Points on a hilly landscape, in no order, each with its height.
A ball rolls from a point to the lowest of its 2 nearest points, and stops where none of them is lower. Distance is the straight distance between rows; heights are no part of it.
z368: [ 66 110 124 127 152  49 143 174 144  98 157 130  94 159 120 147 104 170
 182 164 108 133 145 162  94 117 185  83 151 117  71 126 157 168 122 186
 151 167 140 104 126  96]  (h 43.7)
z6: [168 188 121 112 153 209 190 120 164 127  86 123 118 146 103  93 144 136
 113 116 139 138 116 106 160 125 123 152 106 105 164 108  71 108 136  60
 117  97 111 131 133 165]  (h 38.5)
z934: [176 111  90  57 111 172 109 107 112 101 138 135 151 124 109 100 143 128
 132  83 125 195 127 104 159 117 105 113 110 155 155 140 125  95 102 136
  72 141 100 129  74 123]  (h 27.0)
z820: [ 74 145 143 136 134  83 166 167 149  98 153 112 124 154 133 145  72 145
 134 164 145 117 106 189 129 102 185 119 152 107  72 120 100 117 139  80
 144 115  73 112 120 106]  (h 26.6)
z15: [179 137 133 158  95 156 156 164 169 115  86  93  93 159 132 112 114 114
 191 145 125  90  99 122 143 114 150 121 129  78 139 119 128 101 187 147
 109 108 145  90 155 209]  (h 46.0)
z487: [112  75  98  88 141 101  99 162 150 119 141 122 126 138 159 106 117 151
 134 141 139  97 125 124 151 127 139 152 154 140 149 119 123 139 107  81
 128 129 108  64 139  91]  (h 28.1)
z144: [108 121 153 153 146 120 143 167 123  99 116 111 132 120 121 153 101 112
 181 140  71  84 129 140  63 146 192  78 159 144  72  99 191 144 166 203
 136 148 153 160 179 165]  (h 48.9)
z713: [139 153 122 188  98  81 103 133 102 115 133 125  94 140 131 166 113 127
 139 155 165 104 125 125 103 124 114 109 112  73  76 180 115 102 164 178
 143 128 118 129  96 169]  (h 59.1)
z715: [142 115 159 137 116 161 113 115 142 141 123 116 129 142 143 105 157 124
 133 129  89 122 146  84 133 129 107 124 133 124 159 142 163 129 149 172
 150 137 173 114 132 163]  (h 35.7)
z512: [108 142  87 141 122 133 151 121 120 167 131 150  86 163 135 114 101 173
  99 109 181 126 129 154 165 113 110 180 141 113 136 149  58 154 109  70
 115  97 111  83 125 100]  (h 23.2)
z194: [119 142 155  60 121 135 197 133 188 116 124  66 184 118 127 143  90 102
 133 146  82 139 106 132 153 121 187 120 144 176 143  55 113  88 137  91
  86 101 127 130 154 110]  (h 20.3)
z374: [145 135 135 171  81  80  92  73  85 162 153 171 122  95 131 137 115 114
  81  99 162 146 122 128 109 157  75 142 105 117 132 161 138 107  96 171
 134 118 137 173 104 125]  (h 43.4)
z903: [131  98 127 153 181 103  86 157 106 124 122 135 129 107 102 143 127 140
 169 168 122 130  95 156  80 122 144  77 164 128  69 147 177 156 112 185
 154 171 143 147 112  93]  (h 39.5)
z740: [100 120 155  65 156 122 110 149 158  59 136 102 153 112 104 110 152 124
 125 155  95 147  99 190 158  79 148  90 140 162 144  73 143 173  98  99
 131 132 133 129 135  63]  (h 32.9)
z343: [104  70  83  39 143 141  94 112 118 114 141 127 122 112 125 109 133 147
 140  81 153 169 136 111 176 122 115 163 117 183 151  87 132 143  73  90
  78 126  88 100  96  74]  (h 46.3)
z366: [153 130 158 197 144  76  68  94 123 153 134 139 113  86 137 132 160  98
  99 158  93  84 152 142  85 131 112 124 154 109 139 171 193 147 140 160
 143 165 183 120 136 172]  (h 40.8)
z404: [ 89  62  81 102 118  77 102 164 119 124 155 141 101 145 163 132 108 177
 163 140 159 114 134 119 135 126 152 145 143 125 116 133 132 133 120 130
 110 134  95  59 113  90]  (h 32.1)
z563: [158 155 148 137 143 139 108  86 164 151  95 129 127 143 112  94 175 116
 106 148 123 128 130 117 164 119  85 129 120 100 205 140 115 139 128  70
 135 134 150 113 117 150]  (h 10.2)
z842: [126 157 132 195 105  78 110 108  95 136 165 149  86 118 110 138 134 116
 107 156 186 109 117 182 142 104 110 100 120  93 121 197  82 132 136  79
 141 117 117 113  94 121]  (h 35.9)
z69: [170 115 132 128 154 165  77 110  99 107 146 124 164 104 124 129 147 110
 123 134  95 135  93 129  97 132 119 108 158 146 147 148 167 124 106 141
 132 156 150 174 118 122]  (h 29.0)
z771: [ 83 146 151 110 155 109 154 166 154 100 145 106 141 141 118 116 113 137
 103 159 125 126 108 201 124 100 162 124 147 124 121 106 105 141 123  58
 129 110 106 117 137  79]  (h 31.0)
z924: [135 167 138 173  85  72  99  71  99 159 176 172 107 111 120 122 120 127
  99 123 170 119 135 161 163 114  80 119 136 112 127 180  92 117 123 107
 127 127 134 112 103  90]  (h 38.3)
z406: [ 65 151 131 145  44 114 178 141  98 147 144 145 119 133 135 162  99 140
 108  94 149 144 163 113 123 184 114 142 114 140 105 141 101 103 153 206
 134  92 118 161 122 104]  (h 27.2)
z916: [158 212 151 163 126 172 144 145 129 122  87 100 160 137 118 145 129  94
 114 133 135 102  97  94 142 138 110 128  95  91 133 119  86 103 164 119
 146  77 102 165 161 182]  (h 50.0)
z959: [ 63  96 118 111 156  95 164 167 160 148 164  85 140 153 179 145  98 148
 124  94 121  74 196 110 116 152 173 154 167 162 135  40 143 159 117 121
 122 137 139  85 178 112]  (h 30.0)
z297: [126 116 121  39 142 115 159 147 147  79 134  93 159  98 129  98 143 124
 116 144 116 132  96 178 168  70 149 120 159 138 139  64 144 144 102  63
 103 115  88 125 137  73]  (h 30.8)
z413: [ 71  91 159  55 126  87 144 148 159 110 145 100 157 130 137 118 106 150
 134 150  92 129 130 150 129 124 170 109 141 177 107  72 153 129 103 148
 131 149 124 133 140  54]  (h 25.8)
z418: [ 80 100 105  98  97  91 187 159 136 111 122 119 134 145 170 145  56 170
 156  99 119 118 149 121 126 166 181 156 143 145  89  90 124 105 149 178
 108 113  77  89 128 109]  (h 32.8)
z533: [177 132 124 108 180 143  99 117 143 112 103 135 129 130 120  83 168 110
 136 130 133 107 123 159 163  62 125 103 116 106 190 186 119 149 146  53
 102 137 123  90 109 194]  (h 24.9)
z191: [163 106 110  53 154 170 116 129 108  57 159 116 164 101 111 114 158 112
 132 113 113 172 101 136 149  93 143  96 130 145 159 124 153  99 104 108
  88 146  94 153  99  98]  (h 30.7)
z514: [ 78 141 119 188  75  76 139 155 118 133 164 136  79 161 137 148  86 167
 152 155 168 117 134 166 122 134 147 131 152  86 102 143  86 127 158 117
 139  90 117  88  93 106]  (h 32.2)
z378: [ 47  90 164  87 143  85 167 157 153 100 165 112 143 143 135 112 105 140
 140 136  89 130 159 136 121 164 190 101 132 188  95  73 157 164 133 185
 145 167 157 149 149  77]  (h 21.9)
z938: [ 97 169 150 139  53 148 163  95 138 185 143 125 111 132 110 128 140 121
  87 118 122 162 193  73 124 168  77 161  94 153 127  94 120 114 126 159
 139  98 152 166 146 125]  (h 46.7)
z133: [226 144 109  87 125 211 110 122 117 128  98 122 157 107 111 122 123  98
 170  95 114 158  81 106 144 119 125 108 128 104 139 156 138  90 143 167
 108 146 113 153 119 196]  (h 36.6)
z507: [ 64  78 161 113 136 122 127 122 106 109 188 121 109 153 157 108 148 131
 135 140  97 129 170  99 113 155 161 105 129 191  89  89 166 161 118 206
 132 174 157 149 138  95]  (h 18.1)
z539: [ 79 120 129 137 144  66 175 162 146  81 135 110  98 156 132 162  88 148
 184 163 106 118 160 151  76 139 202  72 141 113  48 109 161 128 161 215
 137 142 128 131 133 117]  (h 45.5)
z949: [121  84  91  59  86 183 143  90 139 160  98 155  97 132 129 106 132 161
 162  80 127 191 159  46 144 152 122 170  70 158 137 106 141 121 107 143
 105 138 133 133  91 110]  (h 42.8)
z616: [193 155 171 202 130 143  85 129 133 153  97 139 141  82 136 135 136  73
 128 145 104  83 111 107  81 118 115 129 130  93 165 143 181 150 172 141
 153 129 173 145 157 217]  (h 53.5)
z947: [169 157 109 170 139 125 147 160 106  85 131 132 108 143 116 139 105 128
 131 122 184 110 104 141 163 113 127 109  94 117  75 179  98  82 144 128
 136  98  60 123  88 179]  (h 56.1)
z440: [133 130 147 140 139 137 126 124 172 172 100 114 101 148 149  92 160 148
 124 165 119 101 158 103 147 134  97 158 132  99 198 113 109 148 134  82
 138 107 162  92 158 153]  (h 18.3)
z27: [161  94 199 114 145 153 115 144 134 100 120 135 155 124  98 139 123 125
 191 128  82 129 101 159 106 100 181  92 172 180 129  80 191 137 148 164
 144 174 176 144 195 141]  (h 65.4)
z535: [160  88 109 158 120  93  72  98 107 158 127 164 112 117 130 123 145 109
 118 138 162 144 145 162 145 103  75 133 148 108  90 221 125  89 109 168
  95 189 105 103  69 178]  (h 42.6)
z891: [149 101  86  89 137 119 139 177 183 117 117 112 134 138 148 105 105 137
 162 126 134  92 121 118 152 107 161 154 163 126 153  95 122 111 142  79
 131 113 101  56 173 139]  (h 33.1)
z231: [141  73 122 123 135 101  45  90  59 134 149 144 133  85 128 124 144 113
 120 161 121 142 121 173 111 116 101 104 168 149 102 199 151 124  84 162
 125 190 137 139  92 106]  (h 34.5)
z64: [ 68  82  77  91  99  71 145 171 129 112 153 132  99 151 165 161  90 181
 172 111 137 116 149 111 114 157 163 160 138 121  84  97 150 129 137 169
 117 119  95  68 122  93]  (h 35.3)
z298: [159 112 133 159 109 106  98  91  71 165 143 152 134  72 155 140 103  97
  94 132 128 126 102 112  89 171  97 134 129 102  98 168 168 122 107 188
 139 138 130 157 101 140]  (h 41.8)
z932: [114  96 131 130 127 125 120 134  92 115 165 118 106 144 166 116 159 132
 130 126  83 110 174 108  86 158 158 103 148 152  79 124 191 148 154 229
 147 151 163 138 129 138]  (h 13.8)
z86: [ 85 180 143 136 161 135 159 145 118  82 152 113 157 121  93 142 146 100
  89 136 141 121 101 160 120 126 154 116 129 140 127 113  84 126 116  55
 127  94 109 165 143  73]  (h 34.7)
z446: [120 147 109 131  69 140 153  88 124 197  86 170  75 148 136 108 125 160
 100 121 157 150 164 129 138 140  90 192  96 106 142 128  84 119 121 116
 140 125 150 106 136 104]  (h 44.6)
z807: [126 160 164 217 209  86 109 172 171 108 109 139 170 131  96 159 125 110
 173 141  99 111  67 155  77 124 165  92 122 135 106 122 136 197 139 128
 164 163 159 158 175 110]  (h 63.9)
z780: [ 81  97  77  86 127 143 153 146 138 130 130 116 140 119 126 132  86 176
 106  79 161 150 125 123 170 119 137 200 139 154 118  92  98 122  92 102
 104  98  62  88 128  62]  (h 23.3)
z160: [130 117 135 152 160  97 106  99  93 119 157 140 108 122 105 111 151 116
 103 155 179 103 111 184 153  75 105 104 118 104 139 209  91 146 123  38
 123 141 110 105 100 135]  (h 32.6)
z789: [145 127 129 137 108 119 105  89  86 119 154 157 134 124 115 122 128 104
  90 111 149 156 118 114 133 154  73 126 116 131 149 169 114  98 101 153
 142 116 132 153  95  98]  (h 41.9)
z625: [186 165 140 132 176 134 107  89 127 119 117 139 153 127  97 103 172  92
  95 128 126 115 121 140 154  77  86 116 105 104 193 179 114 137 141  44
 129 154 132 131 113 163]  (h 18.8)
z308: [ 84 123 174  79 145  96 150 158 171  90 135  87 182 104  88 120 141 132
 144 148  92 153 101 175 140 104 159  92 125 186 120  64 145 156 114 130
 129 152 146 155 172  54]  (h 29.8)
z307: [123 117 134 123  88  93  99  70  70 134 172 162 120 120 126 106 150 132
 104 116 154 144 151 157 154 121  67 124 134 144 145 178  97 127  90 118
 111 133 130 125  84  73]  (h 40.1)
z937: [166 104 111 105 144 156 107 154  93  63 151 128 150 133 121 113 132 116
 139 130 129 133  83 140 146  99 149  96 131 135  97 150 149  92 126 139
 105 152  93 136  98 124]  (h 34.3)
z555: [ 59  97 155 129 146 112 141 160 154 148 173 112  98 156 174 118 138 156
 119 128 123  81 184 110 135 161 156 144 161 153 163  60 161 192 135 109
 143 136 171  99 161 120]  (h 27.3)
z50: [160 114  85  75 160 140 162 151 140 104 124 137 116 126 121  84 121 142
 147 106 154 130 104 138 181 110 137 143  98 106 141 159  98 111 124  78
 114 118  78  78  96 153]  (h 38.4)
z905: [103 117 128 129 154 125 137 164 180 171 134 109 114 147 166 120 142 152
 137 129 120  87 173 100 138 136 130 165 149 135 202  56 136 171 132  88
 156 118 171  74 176 150]  (h 23.9)
z179: [ 52 165 150 168  59 114 179 146 113 162 144 112  99 160 137 149  86 161
 101 117 128 127 167 119 129 154 124 162 125 138 114 116  98 113 137 152
 130  90 137 134 151 107]  (h 23.8)
z791: [135  79 145 132 178 118 101 124 128 105 127 134 114 123 125  91 164 110
 113 161 139 100 117 176 155  59 135 104 119 124 159 190 123 154 129  42
 114 139 122  90 111 147]  (h 29.2)
z396: [126 124 111  79 137 172 154 158 195 140  97 101 145 141 143 108 118 149
 142 114 121 122 130 100 172 129 143 170 145 145 158  72 109 124 116  86
 123  94 113  95 166 127]  (h 36.9)
z321: [174  86 193  89 149 192  89 131 110  93 133 125 164 100 108 138 156 103
 168 141  88 154 105 147 105 109 159  90 159 186 166  78 195 147 120 133
 125 171 183 162 173 115]  (h 65.9)
z87: [111 103 127 160 121 100 135 170 121  85 140 124 115 137 126 165  98 130
 188 149 101 106 142 131  56 145 179  70 158 109  43 137 164 107 156 206
 140 143 125 141 126 156]  (h 47.2)
z76: [108  70  84  47 141 141  93 136 146 122 140 103 140 104 136 113 146 132
 140  77 144 143 156 103 173 136 119 168 122 172 173  51 147 164 100  66
 128 146 108  88 128  63]  (h 47.9)
z121: [143 128 131 145 179  89  52  62  89 134 142 158 143  89 127 136 171  77
  90 136 143 129  99 165  89 113  93 105 132 107 143 177 135 165  88  92
 141 153 152 164 113  79]  (h 34.6)
z97: [133 122  68  86 125 191 146 128 178 178  91 122 137 140 138 112 127 161
 151  93 135 142 155  68 141 154 115 177 116 132 156  62  96 145 103  73
 140 106 138 106 154 113]  (h 40.2)
z428: [150 163 135 134 130 156 155 115 120 119 124 141 158 133  96 154 137 104
  63 105 165 162 102 111 121 143  80 135 109 126 148 118  91  97 127 111
 128  82 103 208 107 120]  (h 52.0)
z286: [192 131 157 169 125 146 108 134  99 150 117 123 135  60 149 137 131  83
 165 139  89  88 111 107  50 147 137 125 148 103 137 130 212 148 171 183
 139 128 151 171 165 208]  (h 52.1)
z259: [ 62  92  86 138 115  94 177 162 139 161 151 103 113 158 169 163  85 179
 126  89 138  92 177  89 134 144 150 185 150 122 111  71 105 137 105 125
 131 110 124  88 162  92]  (h 33.2)
z292: [160 121 162 103 163 167  87 106 142  95 150 111 162 108 110 136 175 103
 141 137 100 187 104 135 113 106 144  76 135 188 178  80 186 161 118 118
 125 135 198 184 147 111]  (h 66.3)
z870: [228 125 116  96 123 201 116 129 140 137  82 126 126 144  95 111 132  96
 188 114 107 127  86 108 150  83 138 121 130 105 163 160 149 107 149 123
  99 138 144 107 134 202]  (h 40.0)
z703: [153 122 179 159 185 137 101 157 143  89 107 134 187 123  92 153 124 104
 179 137  99 110  78 161  79 104 178  88 136 159 127 103 179 167 150 149
 148 163 177 152 191 116]  (h 64.8)
z45: [179 148 163 119 140 165 114 141 141  80 124 108 160 132 119 130 116 100
 151 125 112 102  87 120 123 103 149 106 136 137 153 129 129  98 162 114
 120 129 128 135 145 159]  (h 34.2)
z628: [150 186 128 158  87 106 126  70 121 179  64 182  96 151 118 119 148 112
  74 131 152 133 159 144 138 126  86 143  72  84 129 167  92  85 125 105
 148 138 131 128 127 167]  (h 46.9)
z849: [ 99 164 108 188  79  95 148 120 113 175 130 152  68 155 135 130  91 182
 108 136 200  99 125 162 144 126 117 144 146 101 106 164  49 138 133  76
 133  96 117  92 103 126]  (h 27.9)
z390: [184 109  92  74 113 172 116  65 127 139 102 161 135 139 112  84 155 139
 142  89 118 193 147 121 159 126  99 129  93 129 149 166 116 118 111 124
 102 171 125 137  94 130]  (h 23.0)
z972: [149 117 127 179 103 100  89 101  98 164 135 148 109 105 138 122 143 106
 102 151 113 106 150 105  97 148  98 123 125 106 109 165 180 116 133 213
 133 163 153 109 118 169]  (h 42.5)
z857: [179 119  98 134 142 133  79  83 117 166 112 155 157  97 120 102 169  98
 119 111 146 142 141 163 150 103  81 125 117  95 106 220 123 112 103 132
 107 199  97 133  89 195]  (h 44.8)
z844: [103 150 136 155  56 121 147 126  77 145 153 134 114 121 146 151 104 107
 100  99 121 133 152  87  95 181  95 129 108 141  95 119 148  93 135 224
 144  84 131 168 129 129]  (h 30.1)
z838: [132 132 128 177  99  59  68  65 113 169 142 175  90 123 129 126 119 114
 129 151 156 115 139 148 151 120  78 124 138 103 114 198 103 116 108 157
 112 159 143  94 102 141]  (h 40.3)
z460: [ 88 110  94  88  94 112 178 161 169 122 123 108 149 130 145 138  57 185
 126 110 130 145 112 111 159 128 166 165 137 154 106  91 109  93 127 133
 103 107  87  92 132  78]  (h 28.5)
z731: [ 98 162 153 154 132  97 170 180 162 102 108  99 126 154 144 161  78 132
 156 167 115  95 124 145 120 132 187 106 140 104 103 124 116 104 171 112
 125 101 104 102 139 151]  (h 20.2)
z352: [ 99 123 150 126 122 110 140 170 135 114 136 113 112 159 137 142 115 138
 151 151 109  98 139 124 128 132 156 125 149 124 122 120 121 107 139 132
 135 115 131 103 126 129]  (h 13.1)
z646: [149 192 154 114 124 196 164 111 161 157  89 110 132 145  88 121 159 132
  94 131 120 156 137  86 152 136  88 150 105 120 173  97  99 102 135  73
 131  96 147 155 132 150]  (h 41.1)
z560: [127 136 151 171 143 110 112 142 114 110 142 122 123 145 140 149 146 102
 130 154 111 101 115 116  98 138 122 105 133 121 119 155 127 119 164 143
 163 117 147 151 137 129]  (h 20.5)
z569: [138 130 110  95 147 109 142  79  89 127 145 159 109 125  98 105 163 137
 105  92 149 155 134 165 182  81  70 132  91 112 157 194  95 143  95  60
  83 125 107 114 100 125]  (h 11.8)
z927: [126  73 112 152 156 100  69 129  60 139 147 148 119  86 141 139 135 132
 152 176 132 140  99 166  82 135 143  93 173 113  60 189 170 143 111 192
 139 174 128 155  92 102]  (h 37.0)
z379: [103 156 152 211 190  82 101 144 141 123 130 152 135 128 126 166 124 105
 142 163 139 115  64 145  62 133 137 103 113  96  92 151 120 199 128 125
 172 144 144 182 145  93]  (h 62.8)
z476: [136 150 132 208 119  89 108 139 102 101 138 125 125 131 148 191  90 113
 135 149 163  99 106 124  98 115 155 100 104  86  58 165 105 124 174 143
 157  93  77 162 101 174]  (h 60.3)
z268: [142 149 144 128  70 131 123  68 132 182 125 159 107 127 112 110 167 114
  84 113 120 168 194  78 119 154  71 137  80 122 143 111 157 112 104 158
 154 138 158 155 122 139]  (h 45.3)
z960: [102  93  57 115 143 135 102 167 150 137 121 105 139 127 147 129 136 166
 142  98 161 107 159 106 153 138 120 175 151 134 150 104 115 144 104  81
 140 142 122  39 156  95]  (h 23.1)
z341: [140 166 100 114  90 143 165 118  91 112 137 150 126 123 102 166 112 136
  80  78 181 150 107 140 146 143  85 125  97 148 126 162  82  92 125 149
 113  90  73 195  98 117]  (h 53.6)
z177: [ 94 171 153 154 184 110 112 143 131 101 151 108 160 134 106 147 166 105
 106 171 135 148  98 183 103 121 130 109 113 141 132 109 106 182 102  73
 147 116 146 184 163  47]  (h 37.7)
z680: [110 105  44 101 130 137 129 157 148 133 123  97 142 105 128 140 113 162
 129  61 157 138 143 123 169 114 125 197 141 149  98  89 107 142  96  82
 138 130  94  41 158  57]  (h 16.9)
z785: [170 124 144 111 166 154 103 138 154  90 106 125 128 147 128 101 144 120
 158 151 119 105  92 132 160  87 143 129 141 126 186 121 116 132 152  68
 119 123 125 103 130 153]  (h 30.2)
z277: [135  87 137 140 155  94  39  75  86 146 154 138 140  93 121 119 172  97
 120 135 112 137 120 157  87 137 100 109 150 154 128 172 160 163  82 139
 141 171 171 158 116  65]  (h 32.4)
z217: [128 144 140 216 154  76 112 132 115 123 138 138 126 121 156 178  90  97
 140 166 148 105  67 134  57 139 148 105 115  94  62 147 126 159 148 135
 158 109 116 182  99 134]  (h 61.6)
z41: [151 125 138 116 156 136 110 156 128  75 130 114 176 122 123 142 112 101
 162 149 110 100  73 146 115  97 165  98 160 143  95 130 141  95 153 145
 130 141 107 147 140 127]  (h 37.6)
z124: [180 180 107 123  88 152 124  60 117 153  99 166 141 130  98 123 141 104
  67  99 158 170 123 113 124 138  79 136  71 103 155 126  97  95 119 123
 137 104 102 207  99 139]  (h 50.3)
z742: [209 110 132 120 135 179  81 105  87 135 114 128 170  80 139 126 142  87
 138 113 116 125  98 103 104 120 120 114 154 124 148 170 161 111 129 162
 111 166 119 147 105 174]  (h 32.7)
z513: [178 133 105 181 117 137 122 151 124 112 102 127 107 128 130 131 128 118
 146 156 142 111 116 114 140 110 130 107 107  87  80 164 101 107 159 168
 132 121  94  99 104 200]  (h 57.7)
z188: [102 142 113 105 135 125 168 122  94 119 145 148  90 118 119 106 123 156
  88 116 163 134 128 186 170  97 104 155 130 121 153 157  73 149  71  50
  94  99 107  99 112 106]  (h 18.2)
z522: [162  93 110 152 131 106  73 117  71 147 141 151 112  71 160 153 114 102
 130 166 137 125  86 127  73 166 119 110 154 101  83 186 165 125 122 179
 136 177 100 155  83 138]  (h 39.6)
z612: [161 211 148 149 146 153 144 103 122 112 109 123 171 119 119 162 124  90
  68 106 152 123  83  87 123 141 100 127  85  97 155 132  89 119 150 107
 132  61  96 206 126 156]  (h 51.9)
z472: [201 118 108 141 137 169 128 143 156 127  75 121  95 135 110  93 125 104
 191 146 151  93  84 122 146  85 155 122 115  98 148 150 118 111 166 126
  95 124 128  72 135 233]  (h 43.5)
z405: [ 59 171 156 157 100 120 199 158 131 138 116  89 146 151 119 173  70 139
  84 124 106 128 154 135 128 175 160 137 123 156 104 101  81 111 134 137
 114  83 144 149 149 116]  (h 19.7)
z8: [ 70 118  85 115  84 169 196 136 140 185  97 125 102 153 156 140  94 179
 141  76 130 137 171  83 120 170 133 198 106 140 105  85 107 126 123 150
 130  90 130 123 161 117]  (h 38.2)
z994: [ 98 140 141  97 116 158 155 110 138 120 137 115 150 145 115 142 140 143
 102 137 128 176 134 115 157 133 112 154 126 149 171 101  96 120  99 102
  98  90 130 137 108 110]  (h 45.0)
z362: [105 194 161 117 121 162 159 101 167 135 134 108 146 127  93 143 156 122
  92 148 122 182 150  77 124 157  78 139 127 165 186  84 117 112 116  85
 104  79 153 177 121 121]  (h 43.3)
z779: [158  89 181 162 149 119  60  89 103 161 111 152 119 107 147 114 181 109
 115 151  95 121 156 147 110 118 118 111 156 141 174 157 198 154 140 151
 146 180 206 107 134 163]  (h 39.2)
z189: [ 71 149 161 110 126 125 193 152 162 123 133  76 168 130 136 140  94 137
  94 151  95 125 139 135 131 152 173 129 150 175 135  68 107 113 112 100
 102  97 140 139 135  96]  (h 13.3)
z647: [155 135 128 159  99 111  99  75 104 187 124 151 110 109 124 103 153  98
  92 107 108 142 170  90 101 142  81 139  93  97 145 142 178 105 113 190
 150 161 175 141 138 156]  (h 44.1)
z532: [155 109 106  76 159 160 130  78 131 127 110 149 133 114  90  70 176 136
 113  77 115 185 155 156 183  86  91 136  93 117 156 189 108 131 100  74
  84 162 104 130  88 150]  (h 18.0)
z250: [119 117  94 102 112 179 162  92 160 188  85 142 100 148 150 112 139 176
 116 110 143 156 155  94 139 161 106 189 102 120 145 107  93 140 106  82
 133 118 140 117 129 102]  (h 42.7)
z196: [135 126 156 144 154 130  96 113 100 123 159 136 167 109 133 152 147  91
 100 132  86 132  95 103  80 157 127  94 128 149 130 125 156 130 131 148
 165 129 167 193 138 112]  (h 25.6)
z848: [170 143 105  95 134 168 148 148 150 128  85 133 117 142 120  86 129 133
 128 118 140 145 119 104 181 126 119 147 105 109 153 144  90 117 126 106
 116 120 118  98 112 147]  (h 35.2)
z504: [135  69  71  40 134 166 104 100 134 135 108 144 130 121 141 104 133 158
 164  82 139 185 146  76 175 136 103 173  94 152 155 118 125 150  84 129
 104 151 117 105 105  90]  (h 44.7)
z980: [130 145 127  61 142 144 188 134 184  90 137  88 181 113 110 120 123 130
 113 121 118 149 105 153 173 101 176 138 147 167 143  50 120 102 127  67
  88  98  76 122 143 111]  (h 25.7)
z681: [ 82 107 139 141 157  79 104 157 113  99 155 133 129 144 113 147 111 140
 157 170 113 133 116 165 113 124 160  83 147 142  64 146 143 133 124 170
 152 155 127 141 110  77]  (h 42.0)
z72: [153 180 133 159 109 164 151 151 151 131  88  97 121 151 118 114 132 110
 152 143 115 103 121 101 153 126 120 119 110  89 144 129 106  89 183 130
 134  92 119 126 158 194]  (h 48.1)
z723: [ 68 119  55 155 111 142 180 152 152 186 111 114 104 164 158 163  99 184
 133  79 138 112 193  98 113 155 126 202 130 103  93  78 100 139 126 134
 135 114 145  81 186 121]  (h 35.8)
z675: [154 105 130 141 137 159 118 156  95 119 123 138 137  80 141 149 133 118
 177 141  86  90 117 136  50 146 153  95 181 127  81 136 209 153 164 222
 135 156 152 162 154 190]  (h 50.6)
z272: [ 76 150 152 166 106  94 171 161 147 123 133 105  74 168 165 141 132 163
 135 140 106  88 200 114  86 153 143 128 123  88 121 115 152 155 181 174
 132  90 136  84 139 188]  (h 51.2)
z515: [ 84  97 103  62  90 188 183 122 149 153 107 140 136 142 149 128 104 159
 154  70 141 174 152  54 142 168 130 194  90 170 114  72 127 126 116 153
 111 112 115 124 129 115]  (h 40.7)
z282: [155 194 119 147  75 167 140  89 124 175  57 158 100 136 110 119 140 113
  82 117 154 145 138 139 130 157  93 144  72 101 130 132  86  80 126  96
 151 103 110 172 117 161]  (h 48.6)
z383: [166 105 162 152 123 132 104 101 127 151 124 144 102 112 145  95 167 132
 130 137  88 108 182 104 113 125 133 119 157 132 162 130 203 145 164 195
 128 170 196 104 134 206]  (h 37.8)
z687: [128 178 116 133 117 140 168 163  94  97 143 144 138 132 107 165 108 134
  92  94 184 125  94 158 146 131 129 118  93 134 110 171  81 100 142 111
 125  96  63 155 106 138]  (h 54.7)
z955: [113 178 143 159 109 139 177 154 141 139  94 115  91 158 152 116 128 141
 126 144 107 109 160 103 135 142 117 129 108  75 122 107 125 126 174 155
 139  86 141 115 155 185]  (h 49.8)
z376: [ 90 134 185 132 159 122 109 128 142 109 146 110 135 144 119 127 165 118
 113 166 109 126 120 145 115 136 133 119 146 163 149 103 126 173 102  82
 156 136 169 146 137  57]  (h 39.8)
z888: [122 130 140 126  93 156 143 131 115 125 142 117 137 139 131 113 130 115
 119 107  91 147 153  75 122 161  98 117 107 143 120 109 149  96 141 202
 148 120 130 145 128 154]  (h 33.0)

Where does a ball stop that starts at each point below?
z286 | z927
z616 | z189
z343 | z563
z789 | z563
z535 | z563
z15 | z352

Call two points neighbours if one is among the 2 nearest of the other. Go from one point of each pair to the other, from neighbour to neighbour, staying as low as possible. Name the highest point that can't be avoided.
z189, z352 | z376
z189, z932 | z740
z563, z569 | z41
